A landscape with many peaks, sampled at points; each row gives a point and its height.
A climber steps from a point to the highest of its 2 nearest points, and stops where none of them is higher. Distance is the straight distance between rows; heights are no part of it.
tav height 441: [-46  -3  29  33 -44 -48   9  34  34  12 -32   7  38  24  -7  18 -14 -23
  40 -20]
sefep height 339: [ 29  -3  -9 -10  11 -13 -76 -37  23  47 -15   3 -24  64  22 -18  20  -7
  55 -16]
besur height 532: [ 69 -30 -33  15  -2 -30 -39 -14   0  61 -20 -37  36  15  18 -26 -17   6
  28  -5]
suk height 294: [-10 -12  69  14 -51   9  33 -24   8 -36  44  12 -51 -25   7  33   0   9
  -5  34]
gaso height 613: [-45  17  37  18 -42 -22 -28  19 -12 -17  13  34 -90 -26 -10   9  17 -38
  -9  16]
pipa height 599: [ -3 -17  27 -11   9   8 -60  24 -28  27 -22 -15 -14 -13  18   2   5 -19
  59   8]
mis height 176: [-59  -8 -13   4  -9   3  -3 -30  -4  13 -63   2 -41 -44  -5  26  29  11
  25  19]
Dor height 313: [-56 -18  -5  -1  33   6 -24  64 -26 -25  29 -13  18  -8  16  20   0 -14
 -15   1]
fam height 231: [-25  -3 -10 -16  27   3  -1  26 -32  -6  -4  15  -6 -26  37  16  12  24
  35  25]
kubu height 574: [ 62   9 -34 -10 -12 -23  21 -20  26  57 -30 -18  -4   6   4  24 -16  -4
   5 -13]
lomif height 329: [ 12  13 -34 -14 -20   3 -14  19  10   2  37  46 -52  44 -17  -4  19  20
 -38   4]
Genik height 503: [-62  35  53  14 -51 -24 -23  47  15 -44  38  -9  17 -26  18  12   2 -33
 -17 -13]
sadek height 220: [ 57  23  -4 -14   1  -6 -20   4 -12  20 -23  35 -12 -18   1  -9  32  23
  31  20]
Teren height 539: [ 42   7 -17   8   3 -24  15   4  52  38 -31  -6  38  35  -9  21 -14   8
  11 -16]
beve height 67: [ -7 -11 -53 -29  29 -11  18 -28  18   3  49 -10 -18  11 -10  36   8  46
 -58  14]
nula height 280: [-48  -3  46  13 -59 -19   8  18  -3 -37  39  25 -21 -41  15  31  12  11
 -18  33]
ninu height 183: [-47  17  18 -17 -15  -4 -52   0 -10  -8 -20  39 -26 -22 -40 -11  35 -23
   0 -13]
vabid height 575: [-61  38  31 -11 -30   8  -3   6 -22 -14  24  36 -70 -25   6 -11  -1 -44
  -8  23]
Nad height 149: [ 23  37  23 -29  26  12 -31   3 -19   2 -20  42  19 -23   3 -33  41  38
  31  30]
dom height 277: [-50   1  15 -20  14  12 -24  34 -39 -28  25   1 -22 -19  23   1   8 -12
  14  17]
ser height 370: [ 14  18 -17  33 -53  -1   7  33  11 -28 -15  22 -42  36 -16 -35   5 -14
 -12   3]
leza height 413: [ 17  29  55 -13  -6  22  38   5  -5 -11 -20  -5  30  -6   7 -34 -20 -29
  39   2]
nipuz height 19: [ -1 -55 -35  21 -16 -28   8  10 -14  -9  39  -6 -16   2 -10  45   2  41
 -47  -2]
kuret height 387: [-22  -1 -12  39 -55  -5  30   5  10 -32  -4  15 -28  30 -19 -14 -12 -30
 -18 -19]
vusal height 397: [-39  -8  29  12   0 -40  21  11  32  21 -28  12  79  14  -1  29 -11   8
  32 -17]
Buta height 219: [-12  39  14 -31   9   5 -44   9  14 -11   8  39  -7  29 -34 -14  39 -19
   9 -24]
kozin height 497: [ 17  -8 -47  -1  52   3  -4 -16   1  16  -5 -30  11  -3  21  10  -3  29
 -10  21]
fufu height 488: [-67  50  35   4 -53  15  24 -21  20 -24  20  12 -12 -55  23  10 -13 -69
 -20  -1]
dolo height 262: [-68  12  22  18 -49 -43  -6  35 -14 -22  -3  34  -3 -36  11  20  17  26
   1  22]
gar height 259: [ 66   8 -36 -31   3 -24 -25 -34 -20  32  -8  13 -33  -2  20  -4  23  37
  24  20]
buseb height 217: [ 34  29 -35   3  57  14 -33  -2 -12  19 -13  21  46 -33 -20 -15   6  35
 -43  15]
bopu height 166: [ 27  21  -3 -20  47   9 -38 -23 -22   7 -16  30  45 -27 -23 -35  30  33
   1   3]
fur height 330: [ 15 -19   3   1   8  24  57 -38  18 -11 -16 -65 -18 -23  -3   4  -9  19
 -27  25]
sezut height 289: [ -8  35 -45 -10 -12   7   8   1  29  12 -14  50 -10  18 -17   3  32  21
 -27  -2]
kos height 311: [ 24 -13  32  15 -55  -5  49   8  -6 -27  46  18 -48   9  12  23 -17  21
 -17  27]
Ligap height 457: [-56  18  43   3  10  12  33  11  50 -39   1 -19  31  16  -8  18  10  -9
 -20  -2]
Kag height 638: [-50   9  18 -13  16  47  13  -6  -8 -34  -9  -9 -24 -18   1 -30  13  21
 -11  57]
Diru height 137: [-22  -7 -18 -21  21  14  14 -55  -6  13 -36  -1 -14 -32 -12   6  27  33
   3   8]
tuf height 409: [ 75  -4   7  -5  12 -30  16 -23  10   1  21 -28  43  12 -24 -10 -18  19
 -16 -15]
nela height 348: [ 29 -14  -5   1 -36   0  66 -29 -17 -10  28  10 -11  -6   0  -3 -37  13
 -27   9]
savi height 486: [ 60  19  31 -50  12   9   3 -30   6   8  36  -3  18  21 -31  -4 -10 -28
 -14 -47]
vafu height 504: [ 18   8  62  -6 -10  21  30  -6 -34 -52  11  -2 -10   7   7 -52 -22 -13
  25  13]
mano height 207: [-50   0  -4   2  -7 -26 -31 -17  -8  17 -60  25 -16 -18  -6   0  27   7
  60   7]
fabop height 353: [-22 -10 -26   7  57   8 -12  52 -31 -19  44  10  20  -6  21  25  -9  33
 -27  28]
nov height 562: [ 18 -19  13   0 -24   3  38  -6 -20  32 -26  -9  -3 -26  14  27 -30 -26
  36 -14]
febem height 342: [-34 -19  23  -2  29  -5  43  -4  26  27 -20 -25  72  -3   2  41 -27 -12
  19 -17]
lurib height 351: [ 17   1 -48  20 -27 -16  -6  38  -4 -21  23  39 -40  47   4 -13   4  25
  -6   3]
rafun height 360: [ 28   3  29  -4   1  56  55 -18   8  -9 -13 -52 -22 -42   5  10  -6 -17
 -27  17]
dak height 538: [-20   0  -6  13   4  50  26  23 -14 -26  -2 -12  -4 -32  10 -24   0  11
 -35  48]
baral height 609: [ 24   3 -11 -27  27   5 -16 -39  23 -16  42 -27  12  56 -35 -28  11   6
 -37 -35]
tidi height 345: [ 40  -4   7 -19  57   2  -8   0 -43   2  43  12  29 -37  -6  22 -15  34
 -30   3]
pom height 597: [ 32 -29 -13  -2  13 -13 -45 -12  13 -10  20 -29  11  26 -47 -24  23  20
 -37 -31]
bavu height 403: [ 23   5 -21   3  28  28 -52  19  25   7 -13 -28 -41  38  32 -10  24 -14
  18   8]
Kufo height 556: [ 67 -21 -64  -1  23 -11 -50 -14 -42  46 -13  -4   9 -11  35 -24 -19   2
  20  -5]
fali height 527: [-69  24  28   9 -43  -6 -14  15 -17 -40  37  22 -16 -15   1 -17  -3 -36
 -27  -7]
Bese height 586: [-12 -13  34  -2   4   2  57 -30 -31 -44  19  -8   9  27   2 -38 -46  -7
  40  -6]
Sazuz height 271: [ -2  23  14 -19  22   1 -14   9  13 -30  27  31  14  41 -12 -22  29  32
  -4  13]
tikik height 417: [ 31  31 -24 -15  46   6   1 -47  38  20 -24  -3  24  31  24 -32  16  29
  15   4]
vab height 492: [ 22  18 -33   5  40 -26   7 -20  39  22 -11   8  60  51  19 -13 -18  17
  28 -19]
Zuk height 557: [  2 -49 -10  14  14   7 -48   9 -17  38 -28 -37   7 -15   2  11   4   2
  27   0]
toma height 453: [-37  27  27  25 -57  14  45   6   6 -11 -27   4  -4 -57  21  16 -16 -38
 -17  12]
Fevuz height 530: [-12 -42 -60  12  48  17 -22 -14 -11  24 -28 -51   9 -30  23   9   4   5
   9   9]
datag height 45: [ -9   6 -44 -12  20  21  16  19  17   5  42   3 -21  14  -2  36   2  11
 -66   1]
zel height 602: [  0 -34  28  27 -33 -17 -44  27  24  11  -5 -14  -9  29 -42  18  14 -21
  -4 -39]
nase height 451: [-40 -31   1   3  -4  23  50 -28 -13 -10   4 -21  19 -41  -4  14 -19  -7
 -21 -13]
pep height 618: [ 40 -14 -30  -1   6  -3  32  -4 -13  51 -29 -18  25 -24  10  30 -37 -10
  11 -10]
tasa height 406: [-20  14  36  42 -54 -17  16   4  59 -21 -32   3 -16  30 -27  -3   2 -43
 -10 -17]
lem height 386: [ 64  -1 -17  -1  -5 -24  58 -23  -9  -1  28  -9  36  -5 -14  -2 -35  26
 -38  -2]
Sigo height 425: [-12  14  32  16 -26  17  23   6  66 -32   2 -15  20  40 -29  -4   7 -29
 -46 -30]
sizog height 656: [-27 -29  23   2  17   8  50 -26  -8 -18   9 -38   2  27  15   8 -47 -23
  45 -16]
lop height 598: [ 18 -17 -53 -12  16  13 -30  -9 -44  40 -11  -2   2   6  33 -21 -26 -38
  53 -22]
tili height 619: [-24 -27  14  40 -35 -36 -44  42  -5  -4  -3   3 -42  24 -22   9  -2 -26
  28 -17]
bik height 614: [ 16 -41 -15  11   1 -18 -66  23   7   8  25 -14  -6  29 -41  10  28  -1
 -25 -43]
biz height 358: [ 35   9   6   0   4  13  33 -12  -2 -12 -20   5  22 -10  -9 -33  -3  10
   5   8]
zuf height 587: [-17 -13  26  -4 -11  -3  41  -8 -12  24  -5 -12 -14  13  20  29 -52 -46
  59 -17]
zugi height 456: [ -5 -25   5  -9  27   4   5  12 -58 -33  42   8  17   3   3 -21 -17   8
  13  -8]
ruze height 373: [ 15   9 -18   1   2  12 -60  16  14  21 -17   8 -34  56   3 -16  15 -31
  23 -23]
maned height 637: [-37 -18  -6  24 -31 -34 -39  13 -33 -12   5  34 -67   1  -9  12  11 -13
  20 -13]
tifi height 309: [-19 -37 -18  30  -4  10  25 -26  40 -20 -28 -61 -47  12  -8  18   6  22
  -9  15]
lumi height 237: [-58  33  13   8 -39 -45 -24  28   4   1 -41  26 -27 -15   5  20  20  -2
  47   9]
tegip height 660: [ 22   1  -6 -20  14  18 -31  16 -44  23 -18   1 -18 -15  12 -14   0 -41
  40 -11]
vol height 510: [ 40 -30  -1  10 -17 -25 -26   2  -2  65 -35  -4  49   2 -16  -7 -10  -1
  40 -21]
konul height 99: [-36  -5 -33 -20  29   4  25 -44  23   2  -2  -6 -15 -10 -13  21  25  61
 -26  32]
riro height 506: [-45 -35  -6  15   7   7  33   7 -35 -42  29  -1  19   5   0 -17 -28  -3
 -13 -11]
nibo height 29: [-13 -16 -54  23  -5   2  33  40   3  -5  33  10   2   8   1  43 -10  24
 -65   8]
fug height 462: [-16   9  26  10 -38  28  48  27 -25 -22  -7  -3  -3 -68  31  -2 -19 -14
 -15  37]
muzis height 402: [ 11 -19 -12  -2  61  26 -13  18 -47 -24  34  -8  27 -13  17 -19 -15  23
 -13  26]
sobev height 449: [ 39 -10 -26   7  43  14 -49   4   7  14 -22 -21  12  10  45 -24  10  19
   9  21]
Vizu height 343: [ 28  47  -2 -12  53  16 -13  -9  41  -8 -13   9  24  26   6 -31  33  32
  -7  21]
pok height 545: [ 35  26  -3 -38  29   4  26 -18  29   3  37 -10  26  47 -19   5  -7 -13
 -35 -40]
Dosal height 253: [ 31  28 -54  -3  18   8 -11  -1  19  30 -16  34  12 -11 -24  -6  20  26
 -46   1]
Zavik height 437: [ 89  23  10 -27  19 -13  -3 -22 -14   3  20   6  40  12 -24 -41 -10   7
   7 -24]
sadu height 300: [ 40  12 -29 -24   8  -9 -35 -44  -3  39 -33  18 -39  23  36 -10  13   0
  56  -7]
teb height 401: [  9 -11  -5  -1   2  46  53 -16 -11   6 -11 -46  13 -43  -5  -9 -30 -42
 -30 -17]
Mivut height 487: [-66  30  69   2 -29   1   8  10  48 -48  24 -13  37 -27   6  15  12 -32
 -31  -3]
Vakez height 305: [ 41 -21  45 -19  23  14  -5  -1 -16   9  19 -20  38 -32 -18  22   0  -2
 -23 -19]
Fofoz height 476: [  3 -11  14  26 -42 -30  -9  35  18  64 -40   7  43  35  -3   3 -15 -29
  56 -18]

Call two points neighbours if one is among the 2 nearest of the other. Go from one point of each pair to the other, from neighbour to neighbour, staying as high as possible. Name the lowest point that can't be avoided.
Kag, baral => toma
pep, sizog => nov
bik, baral => pom
maned, bik => zel

For each start below, name the point where the climber stops.
nibo => baral
tav => tegip
Dosal => maned
tasa => maned
Sazuz => pep
tifi => riro
mano => baral
sadu => tegip
toma => maned
nela => baral
